Each row is a point on a tangle of strands that fork and nearly touch. The rows are in no order.
In the rows, 128 means zero.
Points whose rows are less than 96.3 apart are linked; no others are. Some points are linked to none.
k998: [135  57 143  69 120 136 150 138 124 161 158 118 184  99 108 139  82  98
 191 154 144 129 137  77 131]
k887: [110 172 141 185 155 137 146  70 144 143 135 137 122 155 104 128 149 139
 114 134  89 151 147 119 111]
k470: [165  81 131 116 133 129 150 121 102 192 143 100 133  88 126 188  50 114
 160 132 120 140 133 104 126]
k90: [143 106 132 184 184 178 116 168  89 106 130 117  82  87 147 161  65 115
 116 145 134 127 126 179 117]
k908: [156 171 100 125  95 113 137 150 107 135  92 124  46  97 161 130 166 157
  86  95 135 132 118 141 141]
k561: [151 114  68  80  96 124  61 185  93  80  96 126 104 123 173 120  93 140
 117 107 157 137 113 168 140]
k839: [144 119 123  58  80 109 137  91 146 156 115 127 164 134 128 129 198 147
 107  99 118 115 130 109 106]
k382: [191 134 146 173 152 155 114  80  94 126 105 140  90  87 171 141 150 165
  65 110 106 149 121 156  79]
k535: [164 125 126 141 159 164 131  95  90 154 117 110 105  91 161 157 139 156
  77 104  92 143 154 144  74]
k907: [ 51 125 148 109 116 149 152 198 158  82 135 118 130 149 113  85 209 131
 113 146 148  87 117 119 134]
k903: [ 57 140 159 120 119 150 151 147 170  82 129 135 145 165  94  80 225 136
 116 146 132 108 118 114 120]
k342: [151 148 107 105 112 126 121 130 109 127 108 125  93 119 160 131 157 150
  97  91 129 136 130 136 119]
k807: [150 210 100 142  58  77 148 117 132 119  87 166  70 128 135 109 199 174
 123 106 131 139  98 122 165]
k282: [164 110  94 122 163 159 110 137  68 126 124 111 120 101 168 166  47 122
 134 113 121 156 149 148 111]
k25: [111 148 144 123 103 145 144 164 141  73 102 143  96 120 133  80 238 167
  94 128 148 109  98 128 120]
k825: [ 98  94 152 176 173 175 122 202 121  74 152 120 107 105 135 124 102 112
 118 169 157  97 115 164 134]
k166: [ 70 173 148 183 137 138 169 141 160 116 120 129  80 137  84 106 190 131
 111 148 114 122 123 110 150]
k191: [141 115 112 105 162 146 114 118  97 109 144 130 180 142 150 118  90 116
 154 122 129 142 152 123 108]
k261: [129 199 109 174  94  97 162 125 139 148  99 147  45 119 124 121 176 154
 112 120 118 131 116 119 167]
k498: [101 163 130 135 112 128 140 170 144  88 115 144  82 138 125  90 198 142
 113 124 146 115 105 131 147]
k577: [114 203 119 205 106  97 169  89 141 169 111 135  50 128 104 138 164 149
 109 141  83 143 131 109 161]
k865: [122 113 108 138 139 156  89 213 102  73 117 114  74  98 158 119  98 133
 112 141 159 114 104 178 144]
k699: [ 56 120 139 143 152 123 161 144 157 136 159 116 163 169  72 122  90  66
 177 166 129 112 148  87 170]
k82: [ 98 108 147  88 133 171 137 135 135  97 128 120 180 136 134  96 198 138
 106 129 122 115 136 121  81]
k947: [146 138  84 114 109 131  48 184 111  53 103 140  99 126 168  92 102 144
 118 118 164 138  96 182 146]
k284: [114 103 153 193 205 172 116 159 117  84 163 142 147 122 126 117  54  88
 153 184 146 118 130 155 130]
k371: [158 104 151 113  82  78 126 114 147 199 122 106 105  84  99 158 126 156
 134 103 126 109 124 112 120]
k738: [196  91 150 131 137 152  76 104 105  60 114 164 159 133 184 118 135 130
  67 156 154 130  91 159  95]
k47: [170 160  97 129  85  91 128 149 108 163  92 118  42  89 166 158 117 142
  98  97 138 139 110 150 162]
k352: [117  88 148  77  99  97 136  84 167 161 144 136 212 143  77 117 133 114
 163 129 130 111 144  83 126]
k53: [ 79 137 176 205 164 166 161 156 154 104 125 131  84 114  96 115 171 118
  98 164 121 112 118 131 129]
k888: [140 122 144 159 119  89 148  56 150 221 141 111 128 119  98 174  96 125
 133 139  83 130 153 105 124]
k682: [152  97 134  96 101 107 140 104 133 189 128 106 138 109 127 162 135 129
 122 108 120 120 142 109 119]
k42: [147 148 112 132 143 120  66 129 123  66 134 160 154 161 153  88  92 126
 150 118 153 147 113 165 128]
k798: [100 141 116 143 135 138 119 202 127  92 125 120  75 128 139 115 124 120
 127 130 152 117 108 160 157]
k463: [113 129 139 143 128  84 132 113 156 166 148 134 149 153  88 148  72  86
 174 133 133 127 136 102 167]
k866: [166 138  99 139 142 128 122 121  88 165 121 109  93 107 161 180  81 129
 113 101 109 152 145 146 121]
k564: [140 177  96 177 125  92 112 146 128 152 121 129  70 130 145 149  48 100
 152 110 133 163 113 177 190]
k492: [ 66 165 152 151 116 142 175 122 170 107 112 129 103 147  80  92 232 145
 106 149 113 116 120 104 133]
k490: [ 83  86 121  67 113 136 137 174 131 105 156 119 187 153 127 105 142 100
 163 145 154 104 134  99 139]
k215: [190  98 126 141 150 147  56 119  98  68 114 154 136 120 175 116  91 137
  92 138 149 138 106 172 102]
k971: [103 116 129  77 133 150 134 109 136 106 140 135 212 164 126  91 167 128
 139 129 122 121 148 107  95]
k365: [142 193 124 163 118 103 132  58 136 143 125 153 113 160 125 126 164 162
 118 116  90 162 140 123 118]
k412: [104 109 126 106 150 145  98 158 120  57 153 144 196 161 143  75 117 124
 158 147 158 118 130 129 118]
k992: [ 64  96 141  77 118 170 160 158 146 120 133 102 174 133 125 106 203 121
 116 141 117  92 138 110 109]
k592: [178 155 119 174 116 135 100 147 108  77  84 156  49  86 164 100 153 164
  85 125 147 139  82 170 136]
k590: [154 150 117 133 120 129 151  55 122 195 128 113 115 119 144 158 167 158
  83 111  71 143 160 124  92]
k580: [183 121 153 127 130 135  76  97 125  48 119 171 163 154 165  96 155 145
 102 144 158 142  87 152  98]
k324: [140  90 143 183 200 185 110 154  91  94 146 131 130  97 144 141  48 103
 128 164 135 121 131 169 112]
k440: [110  79 123  85 112 137 148 193 116 137 143  94 130 114 132 155 120 105
 142 137 152 102 122 111 146]
k842: [151  96 144  76  70  74 113 143 144 162 118 124 125 100 114 138 140 149
 134  92 155 101 109 111 132]
k182: [105 119 139 159 147 132 170  69 148 207 145  92 133 127  86 174 102 102
 129 154  75 127 168 102 130]
k602: [151 176 118 106  60  69 139 106 143 150 102 151  95 128 126 126 201 162
 109 102 132 127 113 115 150]
k697: [ 90 153 153 150  76  71 161  54 183 178 122 124 108 148  54 129 182 139
 116 150  93 115 124  91 162]
k188: [147 170  92 142 103  96 115 162 123 134 105 127  58 118 154 136  95 122
 129 103 146 147 106 167 182]
k710: [102 121 151 125  90  91 156  99 178 184 127 114 118 129  72 145 163 124
 121 136 116 106 131  97 149]
k311: [100 175 135 179  97  92 175  61 159 194 118 117  73 134  78 144 177 141
 100 155  71 125 136  99 159]
k641: [131  91 120 104 156 144 154 133 108 154 165 121 173 128 120 145  53  83
 188 161 132 145 153  92 143]
k62: [129 105 127 131 151 149 170  93 124 196 145  98 151 112 117 178 100 104
 134 138  89 132 167 105 113]
k962: [128 100 138 130 112  99 132 195 139 161 133 100  86  98 105 171  51 104
 177 129 163 120  85 128 175]
k376: [ 80 101 150 102 100 128 170 101 182 177 122 100 148 128  77 137 182 113
 115 147  98  96 139  93 133]
k406: [165  89 138 102 153 169  96 104  89  84 117 135 180 116 170 108 139 151
  91 120 128 135 134 138  57]
k377: [ 85 120 125  87 110 129 129 182 141  96 137 123 143 156 131 100 166 121
 133 124 152 102 119 119 143]
k283: [113  94  85 104 127 164  89 232  90  74 126 100 101 107 161 137  75 130
 131 146 164 117 109 162 151]
k410: [145 166 131 145  87  51 115 103 152 175 127 149  99 134 114 145 105 132
 144 108 133 136 117 129 169]
k538: [162 133 150 108 108 145 116 107 125  73  97 153 131 129 153  96 231 184
  85 119 138 135 100 134  80]
k111: [ 95 141 126 128 149 128 135 124 144 121 144 133 163 171 106 113 125 103
 150 131 126 130 148 112 133]
k799: [155 108 119 102 117 140 155  73 124 205 125  98 139 104 143 171 156 138
  99 108  82 125 161 117  91]
k299: [134 111 150 134 123  74 122  99 149 176 157 138 165 127  74 138  39 103
 208 138 140 132 136  90 151]
k796: [155 139 123  80  81  53  94  99 146 140 129 164 164 156 117 129 126 133
 150  93 145 131 113 119 149]
k485: [ 88 114 132  87 149 144 121 135 129  79 156 146 228 178 127  70 136 116
 167 151 144 119 145 106 111]
k388: [158 128 127  73  61  51  93 135 141 140 117 152 131 127 125 127 135 142
 136  85 163 116 101 125 154]
k414: [136 145 129 135 171 147 137  50 125 148 138 132 200 157 121 120 122 127
 137 129  87 148 173 112  84]
k245: [ 95 147 137 175 165 149 155 125 137 144 135 118 103 135 111 137 140 116
 113 131 103 130 149 125 125]
k730: [135 144 105 180 166 155 125 178  99 130 124 108  48  88 148 166  63 118
 120 126 126 140 121 180 145]
k784: [147 126 120  64  98 103 129  61 141 154 128 141 201 157 124 128 171 140
 126 103 109 128 147 105 103]
k976: [ 95 179 151 148 120 126 145  68 165  97 121 150 146 179  85 100 213 159
 127 138 108 149 129 112 113]
k910: [139 148 120  72  69 105 154 109 145 140 104 134 117 133 128 118 232 161
  91 102 121 118 122 113 120]
k632: [109  93 134  62  95 100 128 138 148 127 147 137 197 153 108 111 138 101
 165 128 152 104 130  90 141]
k666: [168  98 134 129 120  93 121 129 122 185 139 112 121  92 119 178  32 117
 176 120 137 142 117 116 139]
k822: [155 171  99 163 134 100 112 112 110 164 125 127  88 128 155 160  61 118
 134 101 115 164 132 159 155]
k255: [123 113 110 117 151 150 123 155 107 114 138 117 138 130 150 130 104 119
 136 118 131 131 138 135 121]
k961: [108 165 121 157 121 129 132 197 139  84 112 140  51 116 135  94 163 136
 117 129 158 113  94 151 169]
k911: [140 156 132 121 105 137 139 127 125  97  97 140  93 120 141  98 230 183
  86 111 132 127 108 129 101]
k805: [145  81 116  99 155 168 166 121  91 174 146  96 154  92 137 179  78 106
 143 138 105 139 158 106 107]
k74: [138  68 152  78 101 106 131 104 149 170 147 129 188 106  91 126 102 124
 185 131 134 117 139  84 116]
k651: [139 121 124 133 173 146  87 130 108  71 148 149 180 152 153  90  81 118
 156 141 149 132 128 143 115]
k718: [108 145 116 101 127  94 119 128 146 105 149 156 187 192 111 100 106  95
 178 129 151 126 132 112 159]
k611: [ 58 132 133 152 173 137 142 165 145  98 164 133 170 176  97 100  79  75
 185 168 142 118 147 107 161]
k934: [156  92 144 108 109  84 112 127 135 168 146 130 153 103 102 147  43 121
 200 118 150 135 121 101 138]
k927: [159 110 132  90 124 151  96 116 104  76 108 138 155 127 168 103 181 169
  85 108 136 133 119 141  71]
k149: [ 73 131 153 160 127  88 150 132 174 162 147 116 124 152  53 149  76  77
 172 154 134 115 133  93 183]
k878: [141 137 118 146 118  93 125 164 132 163 129 112  85 117 125 171  50  97
 161 119 150 139 104 149 180]
k930: [146 120 146 140 174 171 131  69 115 134 130 128 176 128 142 125 141 139
 106 123  91 141 159 131  62]
k742: [163 158  91 158 107 126  70 173 114  65  85 151  57 103 163  90 117 155
 104 118 160 148  83 194 156]
k238: [104  96 141 117 117 115 151 188 144 155 144 101 112 116 103 163  90  94
 161 137 152 107 109 110 166]
k277: [152 107 127 132 176 177 133 100  90 143 131 113 148  98 152 149 113 136
 105 116  95 140 162 134  71]
k762: [ 82 119 151 176 192 159 123 169 134  75 165 139 163 152 112  95  76  91
 168 178 150 117 133 134 140]
k814: [158 135  87  95 105 114  97 153  96 117 102 121  94 121 169 139 113 141
 108  93 143 140 120 152 136]
k159: [136 157 127 207 189 155 141 128 104 151 135 114  69 105 135 169  69 118
 119 130 103 145 146 161 129]
k981: [137 149 102  88 108  80  94 126 133 111 135 159 169 177 135 109 102 111
 166 103 153 138 121 129 156]
k164: [109 139 150 208 198 162 143 122 126 131 146 122 106 119 114 146  91 105
 122 144 105 136 146 145 117]
k726: [162 151 115 109 146 125 111  55 110 125 132 146 187 164 148 116 129 147
 131  99 106 156 151 125  85]
k817: [167 105 102 134 159 160  79 140  77  91 114 125 121 104 172 138  67 136
 112 119 131 149 131 165 100]
k435: [115 144 130 120 137 134 147  51 148 162 135 125 178 163 104 127 156 129
 123 128  82 135 163 106 100]
k890: [177 149 140 192 145 141 112 113 112 103 103 153  66  97 157 123 148 156
  86 122 127 144 105 159 118]
k138: [ 85  82 143  68  92 136 164 139 166 161 127 102 162 124 101 130 190 113
 123 136 120  88 133  96 123]
k566: [107 117 125 114 158 135 150 107 130 150 151 125 189 154 107 125  92  89
 171 146 116 135 163  92 132]
k790: [171 172 108 135 119 111 121  62 107 159 120 140 115 140 157 144 147 165
 102  92  93 155 142 136 100]
k112: [105  96 137 136 163 175 127 179 107  95 142 114 126 110 147 123 124 124
 118 139 139 110 132 144 108]
k631: [108 118 133  83 123 165 156  68 150 151 119 114 197 143 120 120 196 137
 109 124  84 126 155 108  81]
k675: [ 77 117 159 190 182 179 154 189 132 107 144 113  87 105 112 131 129 109
 112 160 132 106 126 149 130]
k128: [100  82 102  88 114 151 134 232  96 109 129  88  99 107 154 151 116 120
 125 139 161  99 114 137 148]
k945: [171 150 125 125 136 120  67  93 118  62 120 170 154 163 157  89 125 152
 127 110 147 155 104 158 105]

A fork is a point with three links. Follow the links from the first point to the second and name the forks in between, in order.
k814 / k412 => k564 > k651
k839 / k492 => k651
k945 / k726 => k564 > k414
k535 / k866 => k564
k631 / k215 => k414 > k564
k112 / k592 => k651 > k564

A fork is a point with three links, a tip a point with one. Leave the first point through the second and follow the links. Name the first fork or tip that comes.
k564 / k878 => k406
k365 / k887 => k888
k945 / k580 => k564
k82 / k992 => k784
k947 / k742 => k414
k632 / k490 => k651

Follow the links from the first point to the second, and from the first to the third. Name the last point that the two ways share.
k798 / k342 / k825 => k564
k602 / k53 / k817 => k651
k382 / k580 / k498 => k564
k866 / k697 / k377 => k651
